Points on a hilly landscape, in no order, each with its height.
A climber steps from a point to the highest of its 3 nearest points, and stops where none of them is higher. Distance is the straight distance between rows; heights are no part of it.
toru height 404: [-10   3  -3  -2  14  -5   3  12   5 -37  -4 -14   5  -2 -11 -50 -10 -16
  -3 -10  11   9  10  12]
likab height 403: [  3  -7  14  14  -6   3   6   3 -18  -6  -1  -3 -10 -33  -3  -6 -11  -8
  -1  -4  25 -21  -1 -13]
vumes height 322: [ 12   4 -12  -3   0  -6   9  -4  -2  -6   0  12  -6   4  10   2   4   1
   2  11  -7   8   3   5]
mozu height 449: [ 19   6   0   7   1 -14   8   3 -19 -15   7   6 -19 -20   2 -23 -21   1
  24   0  16 -19   4 -19]
tula height 388: [ 12  13 -11   5  -6 -17  25   3   2  16  24  11 -25   4   1  29   3  17
  23  14 -13   1   9 -21]
rimid height 221: [ -8  -9  16  -1  29   3  -7  10   2 -35 -17 -13  10 -16  15 -42  -9 -33
 -15 -22  33 -10  -5  13]
napez height 230: [  6  10  -8 -15  14  -2 -16  10   9 -11  -8  -1  11  -2  12 -20   2 -17
  -3  -4   5  14   5  20]
Feved height 284: [-15 -11  20  12  14   7 -14   0  -6 -28 -18  -8   4 -43  22 -23  -7 -16
  -9 -15  32   2 -11 -10]
Gofos height 352: [-14  13  -4  -2  -4 -16   6   0 -12 -20   3   9 -26 -10 -21 -31  -7   0
  -2  -8 -10  17  28   0]
vusif height 359: [ 16   3 -20  -3  -9  -5  10  -5   2  30   5   8  -8  19  12  33   8  11
  19   8 -25  19   8   1]
Seked height 488: [-10  -5  -4 -17  -3 -11  19  -7  -6  27   2  16  -3  19  -6  12   8  16
   5  -2 -21   9   6   3]
mena height 131: [  3  -1  -5  24  10  10  -9  -9   1  21  -7 -35  35   8  30  15   3 -10
   9 -24   7  -8  -3  -2]
vuvi height 412: [ 26   5  -6  15  12 -23  33  -5  -4   7   8 -17  -4  -6   8   2  -6   8
  25 -12   4 -22  14 -18]
liso height 283: [  5   7   9  13 -17   0 -10   6 -12   1  10  15 -21  -2 -16  20 -12  15
   4  19  12  -8 -20 -17]
vuron height 179: [ -3  -3   4  23  -2  28 -32 -13  -1  13 -10 -13  14 -17   6  14   9  -1
 -22   7  16   9 -30  -8]
nopug height 600: [ 12   1 -20  -9   5  16 -23   2  15  12  -7  -5  24  14  33   9   2  -7
   6   9   0  16 -17   5]
vis height 356: [ -9  -5  14  16 -11  14  -6   5 -14 -26  -9   4 -16 -44   5 -16  -4  -4
  -5   3  36  -7 -11 -26]
rofog height 496: [-26   8   8  -5 -16   0 -13   5  -4 -10  10  25 -34   5 -36   2   2  30
  -3  17 -11  20 -16   4]
Mav height 249: [ 18   9 -23   5  12   6 -12  -5   5  15  -7 -13  26   4  33  17  -3  -2
  -2  -2  -1   0   1   0]
Tetu height 439: [ -7   5  -5 -11  -8  -7   8  -2  -2  15   2  28 -14  23  -6  30  12  15
   4   8 -16  23   3   2]
tozes height 509: [  4   3   7  13  -2  -5   5   6  -8 -35  -1  -1 -14 -15  -5 -32 -15  -6
   8  -7  -3 -11   9   2]
Zak height 231: [ -1   0  12   6 -11  15 -20  -2  -5  -4 -13   5  -5  -7  -9   5   0   1
  -6  18  13  -8 -20  -2]
sufu height 245: [ -1 -16  15   4  14   0  19   5  11   2  -9 -25  42  -4  -8  -7  10 -20
 -30 -22  15 -28   4   1]
zivid height 156: [ 13  -3  -3   4   8   7 -18   4   1   2  -9  -5  24  -3  31  10  -7 -19
   4  -8  15   6  -4   7]
lav height 355: [  5  -3   0   4  -5  -3   8  -5   3   4  -5  -2  19  -5  -9   5   0  -1
 -20   2   2 -11   2  -2]
guzi height 394: [ 21  10  -1  11  -4 -21  40   1  -2   1  18  -8 -26 -11  -7   6  -6   6
  15  -5 -13 -19  12 -27]
fumeb height 247: [-11  -4  21  19 -20  -1 -12   6 -19 -27   3  15 -29  -7 -28  -7 -19  12
   7  21   9 -14 -14 -12]
vifoz height 467: [ -2   5 -15  -4   0 -23  24  -7  -8  28  10  19 -22   4   5  17   3  18
  35  -1 -25   3  26   0]
Vidi height 68: [ -2  -4  -7 -23  10  10 -37   8  24  -3  -6  -5  14  19  22 -11   6  -9
 -24   2  -5  33 -16  30]
gagen height 561: [-15  -8 -14 -22   1 -13  18 -12 -16  41  -1  16  -6  37  -5  10  -7  14
  25 -14 -23   1   9  15]
Bifis height 426: [ 20  -2   1  18  -3  -7  13   1 -13   7   8 -11 -13 -19  -1   1 -16  -4
  11 -11  14 -29   8 -25]
dor height 190: [ -7  -2   8   5 -12   6  -6   4  -3 -15  -1  11   1  -7 -23 -16  -8  -8
 -13   9  12 -19  -7   2]
gisu height 244: [ 19   4 -25   2  -5  -1 -12  -5   2  -1   2  18 -10  11  24  11  -7   5
  20  21   1  19   1   5]
mepub height 476: [  2   9  -3  -6  -5 -16  13   2   2 -18  -4  -1 -11  -3  -1 -27  -6   6
  -2   0  -9 -10  20  -2]
suner height 353: [ -5  -8  -1  -2   5 -21  32  -7  -4  -8   4  -6  -9   3  -3 -19  -6   7
  19 -19 -11   1  41   5]
geso height 273: [  2   2 -13  17 -11  10 -12  -9   3  29   9   1   9  19  -1  50   5  18
  -2  24  -6   1 -24 -10]
lugas height 419: [ 12   0  15   6 -10 -11  24   0  -1  -3   5  -2  -5  -4  -9  -5  -8   0
   4   1  -4 -23  13 -10]
losiv height 458: [ -5  10   9   2 -19  -7 -14   2  -3 -15  10  27 -24  14 -23  21  -6  27
   9  37 -10  16  -9  -2]
difil height 461: [ 20  -4  -9  16  10   8  14  -8   3  20   6 -15  15  -3  13  17 -10  -1
   2   1  -8 -13   1 -13]
Vituf height 399: [  7   1   7  15  -9   6 -10  -1 -16 -22 -12  12 -27 -33   4 -14 -14   4
   6   4  27  -8 -11 -18]
vinib height 428: [ -2   4  -6  -6  -9  -5  16  -7   0  31  11  12  -4  22  -8  37   6  25
   3  10 -24   2  -3 -18]
Sor height 28: [ -1 -14   2 -18  -1  24 -34  -7  21  22  -2  -7  29  19  13  17  15 -10
 -30   6  -4  10 -23  17]
lerog height 393: [  3  -1   7 -13  34   3  14  11  14 -13 -11 -19  22   8  14 -18   8 -21
   9 -23  -6  16  18  22]
tir height 472: [-25   7 -10 -21  -7  -2 -11   4 -11   8   6  10 -27  10 -16  -5   1  16
   5   2  -9  19   7  13]
Pano height 637: [-18   0  -5 -16  -9 -14   7  -3 -17  26   7  24 -31  15 -10  -6  -8  20
  20  -9 -27   6  21   6]
zetev height 208: [  2  -9   1 -30  15   9 -23   6  33   2  -3 -12  20  19  24   1  14  -7
  -6 -17 -11  24  -2  27]
gabi height 253: [-10  -3  15   5   5  11  -1   5  -1  -8 -10  -6  20  -3  -6 -18   0 -18
 -22   3  13 -19  -6   5]
med height 4: [-14 -10   9  -6  15  10 -33  14  12 -14 -14  -5  26  -1  -1 -24   7 -18
 -26  -2  20  -1 -19  20]
Dep height 376: [-16   5 -17 -21  -8   4  -9  -2  -1   1   0  16  -9  21   0  -4  11   2
  -7   6 -17  24   0  22]
nito height 363: [  9   6   8   7  -8 -18  15  -2  -9  -8  19   9 -30  -8 -17   8  -8  11
  18  15 -12 -12   7 -26]
Rira height 238: [ 15   7 -15   3  -5  -2  -8   2  -5 -24  14  16 -25  -5  -8 -22 -10   2
  22  23 -12  15  16   8]
lapeb height 339: [ -9   0  12  -6  27  -1  10  20  16 -32  -3 -20   9  -1   2 -32   4 -10
  -6 -14  13   5  17  13]
Febe height 314: [-18   4  18   4 -17 -15  32  -3  -6   3  17  10 -24  -3 -26   9   9  13
  -4   3 -16 -15   5 -19]
lufas height 398: [ -9   1  -1  -9  -5 -15  13  -4  -8  -1   3   8 -15   2  -6 -16  12   8
  12  -6 -18  11  16   8]
fekev height 222: [ -9  -7  32  17 -16 -11  -3   3 -17 -23  20   6 -36 -21 -28  -4 -18  17
  23   5  14 -18 -18 -30]
pavi height 497: [ -2  -7  -1 -17   8   2  19   1   7   5  -7 -17  23   6   6  -1  18 -14
  -3 -21  -8   9  20  10]
mup height 323: [  0  -3 -15 -29   7   5 -10   3  14  15  -2   5  12  19   7  15  23  -4
  -9  -3 -21  28   3  26]
Bap height 155: [  9  11  -7  -2  -4  15 -31 -11   3  -4  -6  10   6   0  -2  -2   1  -6
  -3  24   9  10 -18  14]
Saful height 276: [  4 -11  10   8  20  -3  19   1  10 -14 -13 -18  25  -6   4 -17  -3 -20
  -5 -23   9 -19  10   1]
Teso height 427: [ -1 -21  -4 -20   7   8   8   0  26  21  -2 -14  37  14   4   7  19 -11
 -15 -24 -13  11   7  15]
Memag height 196: [-13   1  20   5  -4   5  22   7   0  -8   3  -2   5  -6 -23 -18   3 -15
 -29  -5   8 -33  -1  -4]
lunud height 225: [  0   8 -11 -18   7   7 -21  -4   5 -20   1   6  -1   6   6 -23  14  -2
  -5   7  -6  30  -4  24]
nog height 370: [  1   0   6  28  -3   6  10  -4 -10  15  -7 -20  13 -21   8  10  -2  -1
  -2 -11  13 -26  -7 -25]
tove height 78: [ -2  -5   4 -10   1  19 -25  -6  13   3 -11  -6  20   9   1   0   4  -8
 -22   5  14   3 -14  16]
zezov height 112: [  1   7  -2  -9  -1  16 -21   2  11   0  -3  10   6  13 -11   5  12   2
 -16  19  -5   5 -17  17]
Zave height 582: [ -3  -4   9  20  -1  15  -7  -9 -16  -5 -11 -13   5 -30   6  11   3  -3
 -12 -12  16  -6 -14 -21]
bodon height 364: [ 15   3 -11  12 -13  -1  -1   5   2  18  13   3  -5  14 -14  41  -4  18
   9  14 -10   0  -6 -20]
tib height 194: [ -8  -7  12  -6   6  15  -1   2  26  -4 -10 -18  39   5  -4  -1   7 -19
 -29 -15   8 -11  -6  11]
Tegas height 347: [  6  -5 -12  -8   3   4  -4 -10  17  26   2 -10  27  17  13  23   9  -5
  -3   0 -19  11   3   4]
Bil height 324: [  0   6  11  13 -10  -5  22   3  -3  13  15   0 -13  -9 -16  24  -6  21
   8  14  -6 -23  -8 -23]
veve height 169: [ -2   1 -10  13  -9  14 -17 -14  -2  33   2 -28  20  11  13  36   7   0
  -9  -1  -1  -9 -13  -5]
Toma height 425: [-14  -1 -15 -30  -2  -4   8  -2   3  15  -5   6   1  26  -6   5  13   5
  -3 -15  -6  17  10  19]
Fut height 338: [  7  -1  -4  10  17  -8 -10   2 -17 -24 -11   9 -10 -30  25 -27 -13 -16
  12  -3  27  -1   0  -1]

For each start below, name the point where the climber stops.
fumeb | tozes
Vidi | Pano
Memag | tozes
fekev | tozes
sufu | tozes

Call two points neighbours if one is among the 3 nearest of the other. Go from one point of each pair to the other, from neighbour to neighbour, staying as high as possible. Name the lowest point that can't be avoided.
Pano and nopug | Tegas
Pano and Zave | lufas
Bifis and difil | nog
pavi and Pano | Toma
Zave and tozes | likab
Pano and rofog | tir
